The views of a scene show one set of named points, each view turned or mirrored, shifted and resized as a whole, with a little noise and some points left out.

Scene 1
View 1
Mer: -6 -23 -12 27 8 -12 -18 -16 -7 -4 -23 2 6 -16 8 2 7 3 -6 -15 -37 -5 8
 -17 18 -7 0 -10 17 8 13 18 -5 -10 -5 -13 -8 -5
logul: 2 -6 4 19 -5 2 -7 0 -16 -9 5 3 -1 -13 20 16 17 0 -14 8 -20 15 2 3 -14
 -10 -2 -7 0 -12 -2 0 6 1 5 -11 11 -3
samu: -7 -6 -12 18 18 -15 -19 -10 -1 1 -21 5 3 -4 -13 -10 -12 4 9 -18 -20 -16
 4 -14 15 -10 6 -5 14 18 7 35 -4 -28 -12 -16 -26 8
labub: -4 -8 -12 19 5 -6 -15 -19 -6 -5 -18 5 4 -9 3 1 0 2 -2 -6 -26 1 0 -8 5
 -17 -2 -1 6 9 7 11 4 -7 -9 -4 -7 4
momal: -1 -12 3 18 7 -9 -18 -10 -7 -6 -14 7 1 -13 -4 7 6 0 -5 -10 -20 3 2 -12 4
 -4 0 -5 8 -2 5 19 -4 -12 -7 -13 -7 5
Tomi: -2 -16 -1 19 8 -8 -13 1 -14 -3 -4 3 0 -9 11 6 11 4 -8 -7 -28 -6 6 -5 5
 -6 -3 -12 11 -7 3 20 -5 -8 4 -20 -5 -3
kavis: -5 -23 -16 20 5 -12 -27 -50 2 -10 -46 6 7 -18 -7 5 2 0 -6 -20 -40 8 -4
 -23 17 -20 -15 8 9 11 19 3 2 5 -27 7 1 9
bino: 3 5 5 7 1 2 -11 -13 -9 -8 -2 7 -4 -1 2 12 5 1 -7 3 -15 16 -6 5 -16 -20
 -13 5 -9 -15 -4 3 10 8 -10 1 7 13
Bola: 1 -16 18 15 11 -14 -22 -1 -10 -6 -12 8 -3 -14 -8 14 11 -1 -10 -14 -18 3
 5 -16 5 6 0 -8 9 -13 3 26 -13 -15 -4 -22 -6 7
sop: 6 9 4 9 -1 11 5 19 -22 -3 31 3 -7 5 31 13 17 6 -12 17 -14 6 2 23 -25 -18
 -10 -10 -8 -28 -15 4 12 10 16 -12 12 -3
dasog: -6 3 -9 17 4 -7 -21 -26 1 -7 -26 7 6 -14 -17 -2 -12 -4 6 -6 -9 11 -5 -15
 -2 -14 11 5 3 24 7 10 8 -25 -18 -3 -12 12
Dak: 0 -2 -5 16 0 -2 -17 -27 -5 -10 -20 7 3 -13 -4 8 1 -3 -6 -3 -19 18 -5 -9
 -6 -17 -3 4 0 4 5 0 9 -5 -15 3 5 11
gamur: -2 0 -21 5 24 -8 -7 -8 -8 7 -5 3 -3 17 3 -12 -8 13 9 -14 -32 -30 3 7 15
 -28 -22 -5 7 -4 0 33 5 5 -9 -9 -22 8
Beri: -3 -14 -4 24 -3 -4 -18 -23 -7 -11 -22 6 5 -21 4 11 9 -4 -10 -4 -24 17 0
 -13 -1 -10 3 -1 6 7 9 0 3 -8 -9 -5 6 1
zala: -3 -12 2 13 15 -17 -27 -21 1 -5 -29 8 1 -10 -21 1 -5 1 1 -21 -23 -2 0
 -21 15 -7 -3 1 9 4 9 28 -6 -16 -20 -12 -16 14
Zag: -4 -8 -6 20 4 -8 -17 -18 -6 -6 -21 5 5 -13 -2 2 0 0 -2 -8 -22 6 0 -12 3
 -11 3 -1 7 10 7 12 3 -14 -11 -7 -7 5
Gop: -1 -8 -11 15 7 -1 -9 -13 -11 -3 -7 3 0 -2 14 3 8 7 -6 -3 -32 -3 2 1 2
 -20 -15 -4 4 -7 2 9 5 7 -4 -5 1 0
kamov: -2 -8 -11 16 8 -3 -12 -13 -11 -2 -8 3 1 -3 11 1 5 6 -4 -6 -30 -4 2 -1 4
 -20 -12 -3 6 -4 4 13 4 3 -5 -6 -3 0
View 2
Tomi: -18 -9 -4 11 7 10 3 -7 -7 -4 7 -5 1 -3 -10 11 7 -12 1 -18 -15 6 10 -5 5
 -6 4 6 -4 -1 -6 0 13 -10 12 -9 7 1
Bola: -17 -9 -2 8 5 9 -1 -21 6 -6 0 -7 -4 5 0 10 5 -10 0 -11 -13 -4 12 3 3 1
 -11 2 -4 -7 4 -7 30 -8 14 -3 12 3
labub: -21 -10 -12 6 10 8 -2 -6 -18 0 11 -13 4 -11 -10 4 -6 -8 4 -18 -4 -14 19
 -9 11 -2 -8 4 -10 6 -6 -4 -1 -4 14 6 10 -5
Beri: -17 -18 -16 7 5 5 -12 -9 -11 -12 11 -13 15 -6 -13 -1 -8 -8 3 -23 0 -12
 26 -9 8 0 -19 -4 1 4 4 0 5 -5 9 2 15 -5
dasog: -16 -17 -4 5 18 0 -10 -8 -21 4 15 -12 4 -22 -2 -1 -13 -12 3 -14 -1 -31
 23 1 14 0 -24 -1 -17 11 4 -13 1 -1 14 12 18 -8
logul: -23 -7 -2 7 2 3 -22 5 -6 -17 14 -8 16 -14 -16 1 5 -21 3 -16 1 7 8 -1 -8
 -4 5 2 14 9 1 7 10 -9 4 -11 14 -1
gamur: -29 12 -10 0 12 17 13 -4 -23 19 4 -18 -13 -13 -5 17 2 -6 4 -7 -15 -8 -1
 -11 12 -6 23 20 -20 3 -29 -5 -7 -1 19 12 1 -1
samu: -14 -10 -1 9 18 9 12 -18 -17 15 6 -7 -14 -10 3 12 -2 -7 1 -10 -19 -20 16
 1 20 -3 -15 7 -27 0 -5 -18 12 -6 21 9 11 -4
bino: -32 6 -8 -5 2 5 -26 1 -7 -9 8 -22 11 -19 -8 0 -3 -18 8 -7 11 -12 3 0 -7
 3 5 6 7 13 -2 -1 5 1 6 8 15 -2
Mer: -14 -20 -16 13 8 14 11 -14 -14 -1 8 -7 1 4 -13 9 -2 -2 0 -25 -16 -4 25
 -14 16 -6 -10 3 -11 -6 -7 -1 4 -9 16 -1 8 -2
kamov: -24 -3 -14 4 6 12 -3 -3 -16 -1 9 -15 4 -8 -12 8 0 -8 4 -17 -5 -4 10 -11
 6 -4 7 8 -3 5 -13 1 -2 -4 12 3 7 -2
sop: -31 11 9 3 3 2 -29 21 -8 -13 15 -9 13 -26 -16 6 14 -30 4 -5 2 22 -15 6
 -19 -6 35 11 19 17 -8 10 9 -8 2 -16 11 2
kavis: -23 -16 -40 -1 2 16 1 -21 -15 -4 2 -26 11 3 -11 2 -20 7 8 -28 2 -29 36
 -24 19 4 -25 -1 -8 -2 -5 -1 -8 4 13 20 10 -4
zala: -18 -8 -13 3 9 12 7 -26 -7 6 -1 -15 -9 1 3 10 -9 -2 3 -12 -11 -24 20 -4
 17 3 -20 5 -20 -4 -2 -15 14 -2 19 14 12 -2
Gop: -26 -2 -15 2 4 11 -6 0 -15 -4 9 -16 7 -11 -14 7 0 -9 5 -17 -3 -1 9 -12 4
 -3 10 9 0 5 -14 4 -3 -4 10 2 8 -1
momal: -18 -10 -5 8 6 9 -3 -14 -3 -4 4 -8 -1 -2 -4 7 2 -12 1 -14 -10 -5 14 1 5
 -2 -8 3 -5 -2 1 -5 18 -7 13 -2 11 0
Dak: -24 -9 -15 0 6 4 -19 -6 -13 -8 10 -18 12 -15 -10 -1 -11 -10 6 -16 7 -22
 20 -5 5 3 -15 -1 0 10 2 -3 1 1 8 9 16 -5
Zag: -16 -15 -10 7 11 7 -3 -11 -15 0 10 -11 4 -10 -7 4 -7 -8 3 -18 -7 -17 21
 -5 12 -1 -15 2 -11 4 -1 -6 6 -5 14 5 14 -5
View 3
bino: -26 -3 -1 -19 10 3 -14 -14 9 -34 -14 -23 -15 -1 4 -7 -35 -11 12 4 24 -8
 2 -1 -19 2 8 21 -15 -7 11 7 -1 13 3 -8 7 19
zala: 1 -20 6 -7 15 -10 -16 8 1 -20 5 -12 -21 6 18 -5 -10 12 -7 -12 -23 14 9
 -14 1 25 24 -4 11 7 5 12 6 11 -28 -27 -19 -28
Dak: -13 0 5 -19 15 -5 -16 -15 9 -28 -3 -21 -11 -1 -4 -17 -30 -8 1 1 -7 -8 9
 -6 -14 18 14 21 -6 0 3 -2 6 1 -2 -12 2 -9
kavis: -7 -11 10 -23 20 -19 -20 -5 -5 -44 18 -41 -23 9 3 -24 -19 1 -2 -10 -33
 -2 18 -16 -4 28 -3 14 15 3 -4 -24 25 0 -9 -36 2 -49
sop: -42 -4 -1 11 -11 24 0 -8 -4 -45 -24 -7 -9 2 3 3 -34 -29 38 15 53 -2 0 17
 -27 -20 8 30 -29 5 17 20 -1 19 0 42 8 53
Mer: -9 -13 12 8 -2 -1 -6 11 -15 -39 14 -13 -15 10 6 -14 -10 -6 10 -5 -27 14
 17 -3 -3 22 14 10 9 22 2 -1 25 5 -26 7 -14 -33
Gop: -28 -11 7 2 4 7 -6 -5 -12 -50 0 -22 -13 8 12 -8 -22 -13 24 0 9 8 14 -5
 -17 7 1 18 -3 8 7 3 14 13 -12 5 3 -2
momal: -6 -13 3 2 -3 -1 -12 14 -2 -24 -1 -8 -21 6 7 -4 -17 -3 3 -3 -5 7 3 6 -2
 10 24 5 -1 14 4 11 5 11 -20 5 -17 -7
dasog: 0 -2 13 -15 23 -4 -18 -21 14 -10 -5 -8 2 -7 1 -14 -22 1 -8 1 -29 5 17
 -21 -12 38 31 13 -4 5 8 15 3 -6 -19 -20 -10 -20
logul: -23 0 2 0 -10 8 -7 1 0 -36 -10 -10 -11 1 -10 -10 -32 -24 18 10 16 -8 1
 18 -14 -3 13 25 -17 9 5 3 7 7 1 30 0 18
Tomi: -16 -15 5 14 -9 8 -5 15 -13 -35 2 -7 -17 9 10 -3 -15 -8 16 -1 0 14 9 6
 -4 6 18 9 -2 20 5 12 13 14 -23 21 -13 -4
samu: -2 -19 13 8 13 2 -11 1 -2 -17 1 0 -6 1 22 1 -8 11 -1 -9 -23 27 18 -20 -7
 32 34 -1 5 15 11 29 5 6 -40 -13 -23 -21
Bola: -2 -17 -2 2 -7 -4 -13 26 1 -18 -2 -3 -29 9 9 1 -14 3 -3 -5 -5 7 -4 14 7
 5 31 -2 2 16 3 12 2 17 -23 5 -23 -6
kamov: -24 -14 9 3 5 6 -7 -4 -10 -46 1 -20 -14 6 11 -7 -19 -9 21 -2 4 10 14 -7
 -16 10 3 16 -1 10 9 5 14 12 -16 2 -1 -5
Zag: -7 -8 9 -6 8 -2 -13 -4 2 -27 1 -12 -8 2 3 -14 -20 -6 2 -2 -18 7 13 -6
 -10 25 21 14 -2 11 5 8 11 3 -18 -4 -9 -18
labub: -14 -8 13 -2 10 2 -9 -8 -4 -35 2 -16 -9 3 6 -13 -21 -7 10 -2 -12 9 18
 -13 -13 21 13 15 0 9 6 6 13 4 -17 -5 -3 -17
gamur: -32 -29 14 14 18 14 -3 -10 -21 -51 0 -21 -12 8 41 6 -7 6 30 -11 13 36 25
 -33 -22 13 3 3 6 8 23 28 11 24 -36 -18 -6 -3
View 4
Beri: -8 4 11 0 0 0 5 3 24 1 3 17 4 3 7 -10 12 0 -24 9 -18 -26 17 12 -10 -1
 -21 -2 3 2 -3 -5 -8 6 -6 10 -3 13
gamur: -6 8 -10 -11 -5 10 -14 -13 9 41 6 9 -7 -31 4 10 27 -7 -11 25 6 -7 -1 18
 38 15 6 14 -12 21 -2 0 3 -14 -10 -10 11 -15
dasog: -21 -2 20 7 1 14 9 -7 13 7 5 20 8 0 16 3 34 -1 -26 5 -15 -38 17 22 -2 8
 2 4 -11 -6 -1 -8 -1 -8 -23 -9 -8 28
sop: -5 3 -11 14 -28 -17 -26 25 -3 31 4 -16 -9 -16 -10 -4 9 10 16 19 -16 26
 -16 21 -12 -5 -15 -6 11 -11 -29 19 -2 16 24 5 10 -5
zala: -4 3 19 -1 5 16 8 2 23 9 -3 18 7 -13 17 0 32 -13 -33 23 2 -32 17 20 10 2
 -1 18 -18 12 18 -2 -7 -13 -22 1 -10 1
momal: -4 1 12 2 -8 7 2 11 17 7 -6 6 4 -7 14 -9 22 -8 -17 21 0 -13 11 20 -6 -2
 -7 9 -3 7 10 6 -10 0 -4 7 -7 -2
bino: -7 8 8 11 -6 -10 -15 24 11 24 9 5 2 -13 -10 5 15 8 -13 18 -22 -10 -3 18
 -4 -3 -22 1 -8 -9 -21 5 0 1 -6 5 1 14
logul: -6 2 1 8 -15 -10 -7 17 12 12 1 -1 -2 -1 0 -11 9 5 -4 14 -18 1 2 16 -18
 -4 -22 -6 10 -6 -14 8 -7 15 12 10 2 4
Bola: 1 0 15 6 -9 7 4 21 20 3 -10 3 6 -11 17 -11 25 -12 -20 29 5 -12 11 22 -11
 -8 -7 15 -6 8 19 10 -13 -1 -5 10 -13 -8
Dak: -10 6 14 5 3 -1 -1 7 18 11 7 17 6 -2 0 0 17 4 -25 10 -23 -27 11 14 -4 2
 -19 -2 -6 -5 -11 -4 -3 0 -12 4 -2 21
Gop: -5 7 -4 -5 -5 -2 -8 2 15 23 5 9 -3 -13 -2 -3 11 1 -13 16 -11 -6 4 12 11
 4 -17 0 2 9 -10 -1 -3 2 1 6 7 -4
Zag: -9 2 10 -2 0 10 6 -3 18 8 0 16 4 -5 13 -5 22 -6 -24 14 -7 -26 15 17 2 5
 -7 6 -4 7 7 -3 -7 -3 -12 3 -3 6
kavis: -2 14 14 -13 21 4 9 -7 38 6 9 36 8 -4 1 -2 12 -3 -46 12 -19 -45 23 5 16
 5 -29 3 -10 17 3 -19 -6 -8 -25 12 -2 12
samu: -13 -3 11 -2 -6 22 8 -11 12 11 -4 12 4 -12 25 -1 39 -12 -21 17 8 -26 16
 24 10 11 15 15 -12 11 17 -1 -4 -12 -17 -10 -7 3
kamov: -5 6 -2 -5 -4 0 -6 0 16 21 4 11 -2 -13 3 -3 13 -1 -14 17 -9 -10 4 13 12
 6 -13 2 1 10 -6 -1 -5 0 -1 4 7 -4
Tomi: -2 1 1 -4 -11 7 0 3 15 13 -5 4 -2 -11 14 -10 20 -9 -12 22 3 -5 9 17 2 1
 -4 9 2 13 10 5 -10 2 1 7 0 -11
Mer: -3 3 2 -14 -1 12 10 -11 25 4 -4 18 0 -4 18 -13 17 -11 -23 16 0 -21 20 13
 6 7 -9 4 5 21 14 -5 -12 1 -3 8 1 -8
labub: -11 3 5 -4 -2 7 1 -6 16 13 5 16 1 -6 6 -4 19 -1 -20 11 -11 -22 12 15 7 8
 -10 2 -1 8 -1 -4 -4 -1 -9 1 1 8
View 5
sop: -8 -9 -29 -15 -17 -18 -15 7 16 -9 -18 -1 -12 12 -20 -21 5 -18 -30 -29 27
 38 30 30 14 -37 -3 39 27 16 -12 7 -5 12 -29 7 1 -47
dasog: -22 16 12 16 -15 4 2 3 -35 -15 -7 2 -16 -21 -1 5 -26 4 0 -6 -24 -24 -29
 -11 1 12 -32 11 -9 -22 -22 4 12 -13 18 -13 22 -10
kamov: 0 4 1 3 -10 7 -2 7 -4 4 0 -8 -10 -12 0 -19 -5 -16 -18 3 17 5 -10 0 3 -1
 -10 21 8 -12 -26 -6 9 -19 -1 0 -8 -16
Tomi: 5 12 0 -9 -10 14 14 14 -4 -7 -4 2 3 -2 11 -15 5 -21 -16 9 4 15 -3 7 -4
 -2 -15 35 -1 -9 -20 5 21 -17 -13 -3 -7 -17
logul: -7 -3 -7 -4 -9 -10 -5 14 -7 -10 -13 4 -3 15 -8 -14 -9 -18 -25 -17 3 15
 19 17 1 -7 -8 37 10 16 -19 1 3 -2 -11 9 7 -16
Zag: -9 10 10 7 -9 9 6 9 -22 -9 -3 0 -7 -12 4 -5 -15 -9 -10 4 -9 -9 -17 -6 -2
 11 -21 20 -5 -14 -25 0 13 -19 8 -6 8 -7
Bola: -1 25 0 -19 -1 10 18 5 -10 -12 1 11 7 16 19 -5 -4 -20 -5 -1 -5 -2 -10 6
 -10 13 -26 28 -19 -15 0 13 32 -9 -17 -5 -5 -8
bino: -15 -1 -11 0 -7 -16 -21 -3 -1 -3 -5 -4 -18 8 -16 -16 -18 -11 -20 -29 23
 3 -1 6 11 -7 -10 13 12 0 -10 -3 -3 1 -6 4 1 -24
zala: -7 27 12 -1 -2 16 14 -3 -20 -5 7 1 -6 -11 17 -3 -15 -9 0 7 -3 -22 -37
 -16 -6 23 -32 8 -18 -35 -10 6 30 -21 4 -13 -5 -3
gamur: 1 14 -1 -2 -18 19 1 -7 11 9 6 -17 -20 -38 -1 -23 12 -10 -9 15 36 8 -37
 -11 10 -15 -21 10 13 -42 -21 0 15 -23 -4 -16 -24 -41
labub: -6 7 9 10 -10 8 0 9 -16 -3 -2 -4 -10 -17 0 -11 -13 -11 -13 4 0 -6 -17 -8
 1 7 -18 17 3 -13 -28 -4 10 -20 7 -4 1 -11
Gop: 0 1 1 3 -10 4 -6 7 -1 3 -1 -9 -12 -8 -4 -22 -6 -17 -20 -1 21 8 -6 -1 4
 -2 -9 21 11 -7 -27 -7 4 -17 -2 3 -10 -16
kavis: 1 6 28 20 8 7 -2 6 -29 12 16 -9 -10 -10 10 -15 -37 -12 -15 7 8 -31 -32
 -29 -6 42 -13 0 -7 -15 -33 -20 9 -36 25 5 -4 26
Beri: -5 4 12 10 -3 0 1 15 -26 -6 -3 2 -4 4 3 -8 -24 -13 -16 -5 -10 -8 -3 -2
 -4 20 -13 24 -4 3 -27 -5 7 -16 8 5 11 7
Mer: 9 12 17 4 -8 23 18 19 -17 -1 3 -2 2 -13 18 -15 -4 -18 -13 24 -4 0 -15 -7
 -10 17 -17 30 -7 -13 -33 -5 21 -32 4 -2 -6 2
momal: -2 18 2 -9 -6 8 13 7 -12 -11 -4 6 1 4 11 -6 -6 -16 -9 1 -5 0 -9 2 -5 8
 -22 27 -9 -12 -11 7 24 -11 -10 -4 -1 -9
samu: -9 26 9 0 -17 23 19 3 -18 -10 -2 2 -8 -29 11 0 -2 -4 4 16 -15 -10 -38
 -11 -2 4 -37 17 -12 -40 -15 12 29 -19 5 -20 1 -23

Which points are out of place in each view (at most two, in the order of its rows)? Write none if all are in place.
view 1 -> samu, momal
view 2 -> dasog
view 3 -> none
view 4 -> Zag, Tomi
view 5 -> bino
